A landscape with many valleys, sampled at points; each row gives a point and its height.
From any point a ball rolls to the lowest of the 2 points nearest to it. It stops when none of these is lower. Distance is the straight distance between rows; heights are no part of it.
Gami: [-14,-23,54,-8,23,-24,-23,11,-38,33,15,44,-22,14,34,-15,25,21,-18,13]  (h 22.1)
mim: [-46,-10,17,-13,37,-31,-40,14,-32,-14,22,5,14,54,29,10,-16,19,35,22]  (h 50.0)
ges: [-43,-7,-2,-12,32,-25,-4,25,-26,3,28,10,-44,33,7,-5,-62,-4,9,25]  (h 42.9)
zuk: [-5,7,5,-12,3,-5,-42,-2,33,-14,18,-2,33,61,0,47,33,22,45,-2]  (h 56.9)
gis: [-7,-1,-20,-15,-2,-5,35,-36,49,34,27,-29,-19,11,-22,31,-18,-20,35,59]  (h 41.7)
sir: [22,29,-13,-29,-20,21,-6,-26,57,-4,30,-29,7,18,-23,30,37,15,26,7]  (h 70.0)
mirog: [31,12,-13,0,-29,6,15,-2,-27,-20,-14,9,10,-52,46,-3,29,26,-29,-47]  (h 49.3)
tapok: [10,-4,-16,10,18,-3,12,27,2,16,1,30,-45,21,-6,-14,-42,-22,-37,-16]  (h 34.7)
nus: [-3,-4,-14,-12,-22,6,30,7,-10,11,-23,-45,-37,-43,-38,-10,-33,6,-10,-1]  (h 19.7)
Lata: [-27,-17,23,-33,19,-11,-51,5,24,-18,22,54,0,56,31,-10,9,10,21,-3]  (h 28.1)
dumum: [22,-56,-21,11,-39,17,60,-18,-11,31,-21,24,4,-63,27,-15,11,-34,-4,16]  (h 56.4)
Tofa: [13,5,-44,12,1,-14,54,-49,48,21,13,-17,1,-6,-3,29,0,-13,-1,38]  (h 34.3)
pok: [-29,4,17,10,56,-19,-79,34,-51,-47,5,29,43,79,18,-30,-13,11,33,6]  (h 51.8)
Suzib: [16,1,37,21,44,-9,-25,8,-31,23,11,49,-26,33,22,-48,23,19,-47,-2]  (h 20.2)
pumik: [5,13,-9,4,-20,9,33,-26,-29,-20,-31,-48,11,-76,-9,-22,-11,14,-25,-15]  (h 79.1)
Neto: [-30,-9,-11,4,33,-29,16,19,-43,28,32,27,-49,32,17,-4,-32,13,-17,17]  (h 44.6)
todo: [-45,-20,13,-26,32,-11,-70,16,-31,-41,18,12,33,65,30,-24,-26,14,58,25]  (h 51.1)
sogu: [13,-6,-7,-7,-27,15,37,-25,-34,0,-29,-14,-4,-84,24,-33,-22,-5,-13,-7]  (h 80.1)
Sud: [30,-5,-44,57,-3,1,43,-18,-33,4,-19,9,18,-20,31,-23,27,6,-51,-22]  (h 52.6)
Tiz: [-2,-1,-1,-39,-54,17,26,4,11,15,-2,-37,-43,-61,-26,13,-16,11,19,13]  (h 27.7)
Dapit: [-35,4,-21,-31,16,2,-28,19,15,-35,31,-19,-4,54,-19,4,-72,-15,55,8]  (h 18.3)
tudus: [-21,1,21,-9,17,-6,-35,34,-39,-2,-1,-10,-28,27,-23,-6,-21,25,-5,-15]  (h 58.9)
kib: [28,-3,45,24,12,-8,-15,42,-48,28,-25,23,-26,-3,-3,0,-6,-9,-34,-9]  (h 55.8)
Zekit: [-16,-35,32,-46,-35,2,-2,23,11,32,11,25,-39,-20,7,17,14,1,11,6]  (h 61.5)
zol: [14,16,5,-18,-6,1,-22,-46,66,-22,-3,-4,21,-11,8,-1,40,15,-7,-12]  (h 19.5)
bak: [-66,-39,23,-28,13,-29,-14,22,-15,13,36,17,-28,29,20,4,-52,-12,45,58]  (h 44.9)
gar: [44,-36,13,11,-29,17,18,23,-20,30,-29,42,-13,-34,20,-22,16,-29,-27,-10]  (h 53.3)
san: [-21,9,-20,27,35,-17,-8,-16,17,-20,0,-30,25,58,-18,5,2,7,-7,3]  (h 45.0)
Zozuk: [-22,13,29,-44,-14,11,-17,-21,43,14,46,-28,-3,25,-34,32,-11,-6,82,76]  (h 53.2)
Vamu: [-1,0,61,2,50,-31,-60,29,-33,10,13,70,-7,43,36,-6,19,9,1,4]  (h 23.9)
pofin: [-16,-9,-31,22,20,-20,40,-4,-46,29,-7,-16,-46,2,-29,-25,-32,16,-34,13]  (h 36.0)
leb: [20,37,-51,34,-14,18,54,-32,12,-5,-14,-66,34,-22,-56,18,8,-7,-3,13]  (h 61.4)
mamip: [-6,18,23,54,44,-23,-40,18,-10,-24,-21,6,26,54,-5,5,3,2,-33,-21]  (h 54.1)
Doler: [3,-9,2,-7,2,-15,-3,22,28,7,14,43,-11,21,25,34,7,-9,-11,-19]  (h 63.6)
buna: [45,-19,2,6,-40,13,-3,0,16,2,-36,16,32,-39,26,22,50,-6,-1,-19]  (h 58.5)
vod: [-15,1,-15,-43,-19,11,-5,-9,32,8,38,-28,-20,31,-23,22,5,20,40,16]  (h 66.6)
Kezo: [28,11,6,31,-2,13,-22,-9,0,-33,-48,-3,22,-15,2,-52,41,12,-51,-41]  (h 26.4)
vemu: [44,-14,-16,10,-43,27,25,4,-24,-12,-14,36,28,-66,65,-12,31,-9,-12,-44]  (h 46.8)
suzes: [11,16,-27,58,13,4,-11,13,0,-18,-15,12,5,50,-7,-34,34,8,-61,-38]  (h 35.3)
Maki: [-13,15,27,23,49,-21,-63,33,-39,-26,-2,24,24,70,11,0,5,24,2,-20]  (h 52.7)
fave: [-26,11,34,-10,37,0,-45,56,-58,-2,22,20,-40,47,-10,-32,-48,12,3,-6]  (h 58.0)
lusus: [17,8,-47,32,1,-13,46,-40,36,-3,-10,-14,11,-16,11,9,2,-8,-32,1]  (h 20.6)
pap: [-27,-5,-22,-7,14,-4,18,-15,26,16,9,-42,-22,28,-39,13,-47,-10,29,40]  (h 34.5)
nifig: [32,-28,22,14,-12,-10,1,43,-20,35,-30,23,-14,-9,3,24,8,-19,-20,-11]  (h 54.7)
lemi: [-1,34,-4,1,1,14,-2,-19,17,-40,-34,-58,26,-26,-52,-18,9,9,-25,-37]  (h 75.9)
rif: [18,-4,-20,48,21,-9,0,-1,21,3,-4,40,-10,39,25,-24,17,-11,-57,-12]  (h 35.9)
tavem: [-27,11,2,-24,25,-8,-68,7,7,-57,21,-3,61,66,16,10,-14,2,78,20]  (h 52.4)
dus: [-10,48,55,19,74,-3,-51,58,-65,-10,14,30,-24,36,-17,-32,-48,2,-14,-15]  (h 57.3)
vos: [31,-28,-51,21,-42,23,62,-27,-17,20,-24,-14,17,-55,15,-5,2,-16,5,11]  (h 54.0)
zepat: [-36,3,20,-35,-7,-18,-17,23,15,2,20,-17,-26,11,-10,56,-40,-6,49,21]  (h 30.3)
Zem: [-40,4,23,-42,3,-5,-47,25,14,-25,24,-24,-6,30,-15,28,-54,0,78,29]  (h 24.5)
Kip: [9,37,68,31,64,-13,-46,46,-61,-2,-17,20,-8,16,-22,-17,-10,5,-29,-17]  (h 56.7)
Fuf: [16,28,-34,6,-22,30,29,-30,3,-34,-32,-62,33,-60,-34,-20,0,-1,-19,-27]  (h 77.7)
gub: [-37,-13,42,-47,-4,-10,-8,-20,60,23,37,1,-4,4,-11,36,-7,-22,59,68]  (h 49.8)
Kof: [11,1,13,-11,-10,-11,-9,8,-35,1,-13,-5,-3,-27,18,6,30,35,-25,-33]  (h 51.5)
Fone: [-12,-20,40,-24,-13,-9,-26,29,-11,23,-9,3,-38,1,-7,7,-3,10,7,-1]  (h 60.2)
Foti: [-62,-46,35,-44,-5,-13,-16,2,33,22,33,18,-22,18,-1,16,-22,-17,54,62]  (h 46.9)
gule: [-1,22,-20,17,17,2,2,-40,47,-15,2,-44,23,27,-24,6,13,6,-6,8]  (h 40.0)
zefe: [56,-12,9,37,-17,34,26,13,-56,11,-26,50,2,-59,48,-47,0,-29,-32,-22]  (h 52.1)
Refo: [-21,23,-14,-12,18,3,-45,0,29,-37,34,-12,42,74,-2,31,-1,9,61,7]  (h 54.4)
pem: [-12,-26,1,-52,-37,14,3,-4,41,24,31,2,-27,3,-16,20,22,4,30,21]  (h 63.9)
pulo: [17,-2,-11,-33,-49,18,51,-28,49,41,25,-16,-15,-50,-28,31,2,-31,36,52]  (h 63.2)
Nir: [14,-12,-55,1,-17,11,35,5,0,15,-1,5,-28,3,-9,-10,0,12,-28,-27]  (h 42.5)
sipo: [30,-23,-18,-20,-67,43,35,-11,-14,1,-7,17,20,-84,44,-11,24,-10,25,-19]  (h 43.7)
zore: [22,14,24,29,22,6,-25,1,-35,-11,-37,9,3,0,-14,-63,33,24,-57,-32]  (h 23.7)
Fam: [14,-3,38,-37,-41,11,31,-32,65,31,24,4,15,-58,-20,31,26,-43,42,55]  (h 58.8)
voli: [17,39,-9,63,4,7,10,26,-55,-31,-37,-7,42,-33,-12,-14,35,4,-60,-64]  (h 56.6)
malav: [9,-21,13,-36,-58,16,22,-14,2,16,-9,1,-5,-79,20,3,25,-3,15,4]  (h 39.8)
gube: [12,4,42,28,37,-23,-34,31,-21,6,-27,17,0,30,-5,4,-10,-11,-32,-16]  (h 55.4)
vafed: [16,24,-8,32,1,-2,-37,-3,36,-34,-26,8,17,23,4,-16,42,18,-39,-45]  (h 31.1)
tonu: [34,-3,-30,22,-2,6,38,20,-5,18,-5,36,-34,-13,9,-15,-19,-21,-46,-35]  (h 38.5)
sov: [17,38,-21,-17,-27,34,3,-28,27,-6,14,-62,17,12,-55,15,36,28,18,-1]  (h 72.4)
dis: [-26,-24,27,-39,4,-6,-28,-24,50,3,21,29,1,25,12,-2,21,-2,16,21]  (h 32.8)
vosi: [47,2,0,7,-45,24,15,-26,28,-7,-23,-6,48,-60,26,29,35,-26,14,-5]  (h 55.9)
lon: [23,30,-28,11,-11,17,6,-52,63,-28,-13,-40,30,-11,-14,-10,32,4,-13,-4]  (h 31.8)
dalif: [21,-26,-20,-2,-55,52,47,-45,-16,-10,-14,4,51,-84,55,-13,11,-21,42,4]  (h 47.0)
fek: [-20,-16,4,-14,10,-32,22,-2,-12,30,24,22,-38,-9,28,13,-11,8,-20,12]  (h 47.1)
raf: [6,22,-5,-23,-21,22,-9,-8,9,-20,-15,-63,5,-20,-52,0,12,28,0,-24]  (h 74.3)
tari: [48,21,23,-18,-48,19,21,-39,29,3,-5,-22,43,-69,11,39,40,-11,38,22]  (h 51.6)
lal: [-35,-12,19,-49,12,-7,-57,32,25,-31,25,27,10,42,16,24,-39,-18,80,11]  (h 29.0)
mavaz: [-12,21,-8,3,9,-16,8,0,-44,-10,-4,-36,9,-22,-8,11,21,40,-35,-36]  (h 53.4)
Liboz: [52,6,-22,63,-1,22,35,7,-66,1,-23,30,15,-48,40,-34,10,-9,-51,-27]  (h 51.0)
mevab: [-11,-14,24,-51,-52,14,13,-19,25,20,7,-28,-28,-70,-9,4,15,10,25,35]  (h 34.4)
Dar: [-12,-2,-21,19,35,-8,-8,15,24,-8,8,22,-21,71,-5,-17,-43,-21,-18,-10]  (h 30.0)
danu: [-47,-12,-31,-19,12,-15,15,3,7,11,25,-9,-48,29,-23,8,-71,-6,31,37]  (h 39.6)
Tuf: [-24,-4,49,-21,44,-34,-72,30,-18,-20,12,69,15,53,39,-8,5,15,33,-1]  (h 25.3)
nari: [-35,-22,44,-47,-22,-13,17,-14,58,32,36,22,-5,-44,-5,41,15,-27,32,45]  (h 54.2)
rus: [32,14,-43,61,-15,20,53,21,-63,-14,-32,-6,21,-50,3,-18,-7,-17,-40,-51]  (h 49.0)
biv: [-3,26,-1,34,14,-1,16,25,-66,-13,-27,-28,9,-19,-32,-9,18,20,-51,-47]  (h 55.1)
ruta: [11,2,-46,52,15,-12,28,-23,39,-2,-9,7,4,25,19,-10,8,-13,-49,-4]  (h 30.9)
beges: [-19,-3,-40,24,20,-6,31,1,-22,9,-16,-38,-18,18,-53,-14,-22,4,-28,-8]  (h 32.9)
ral: [-18,-31,17,-21,-8,-23,37,-17,2,36,14,32,-17,-49,39,-2,15,-12,-23,17]  (h 49.9)
vose: [-36,4,-32,-2,46,-6,-24,8,17,-33,24,4,6,76,-5,-20,-50,-11,21,1]  (h 24.7)
mipa: [-28,-16,-8,15,32,-23,-15,-1,-6,3,13,-6,8,62,15,18,2,16,7,15]  (h 48.0)
Vorap: [-5,18,5,-3,16,-17,-31,-17,31,-30,-6,2,12,23,12,-7,18,23,-26,-31]  (h 30.5)
fop: [19,6,-62,27,-17,14,48,4,-34,-1,-24,-23,-3,-32,-26,-12,-3,3,-32,-33]  (h 46.2)
Febe: [-13,-30,-5,-19,-4,-11,16,8,40,26,38,63,-18,11,26,14,20,-20,-11,0]  (h 65.7)
pulun: [25,-1,-49,12,-41,21,55,-32,-12,22,-10,-55,11,-40,-24,19,10,7,13,19]  (h 57.6)
seto: [28,18,39,41,52,4,-27,7,-40,11,-13,27,-11,17,-4,-64,15,15,-66,-10]  (h 21.9)
Nase: [24,13,31,-21,-24,-2,2,-27,42,13,-7,-31,17,-33,-19,52,13,-7,32,25]  (h 44.8)
tozek: [-12,-3,-31,1,1,2,26,-13,15,14,-13,-46,-26,-1,-50,-2,-37,-4,-4,7]  (h 27.2)
zez: [24,-4,11,-6,-20,-9,-14,10,37,4,-8,18,12,3,11,39,35,-1,1,-23]  (h 61.2)
fomer: [-6,13,33,-29,-12,-3,-11,4,39,11,3,-37,-7,-10,-30,54,-24,-13,44,26]  (h 37.3)
tegus: [-23,15,-11,32,55,-6,-12,27,-18,-19,3,6,-16,62,-34,-39,-55,-16,-31,-19]  (h 33.9)
Rukov: [30,-6,-43,33,-39,43,51,-36,-36,-21,-31,-25,48,-70,38,-14,2,-8,19,-13]  (h 50.5)

For each start below, name every point that the ball comes to, in order.
mirog | vemu > sipo > malav > mevab > Tiz > nus
Rukov | dalif > sipo > malav > mevab > Tiz > nus
lemi | raf > sov > sir > vod > pem > Zekit > Fone > tudus > fave > dus > Kip > gube > mamip > Maki > pok > todo > mim > mipa > san > gule > lon > zol
fop | Nir > tonu > tapok > Dar > vose > Dapit
Refo | tavem > todo > mim > mipa > san > gule > lon > zol
dis | Lata > Tuf > Vamu > Gami > Suzib
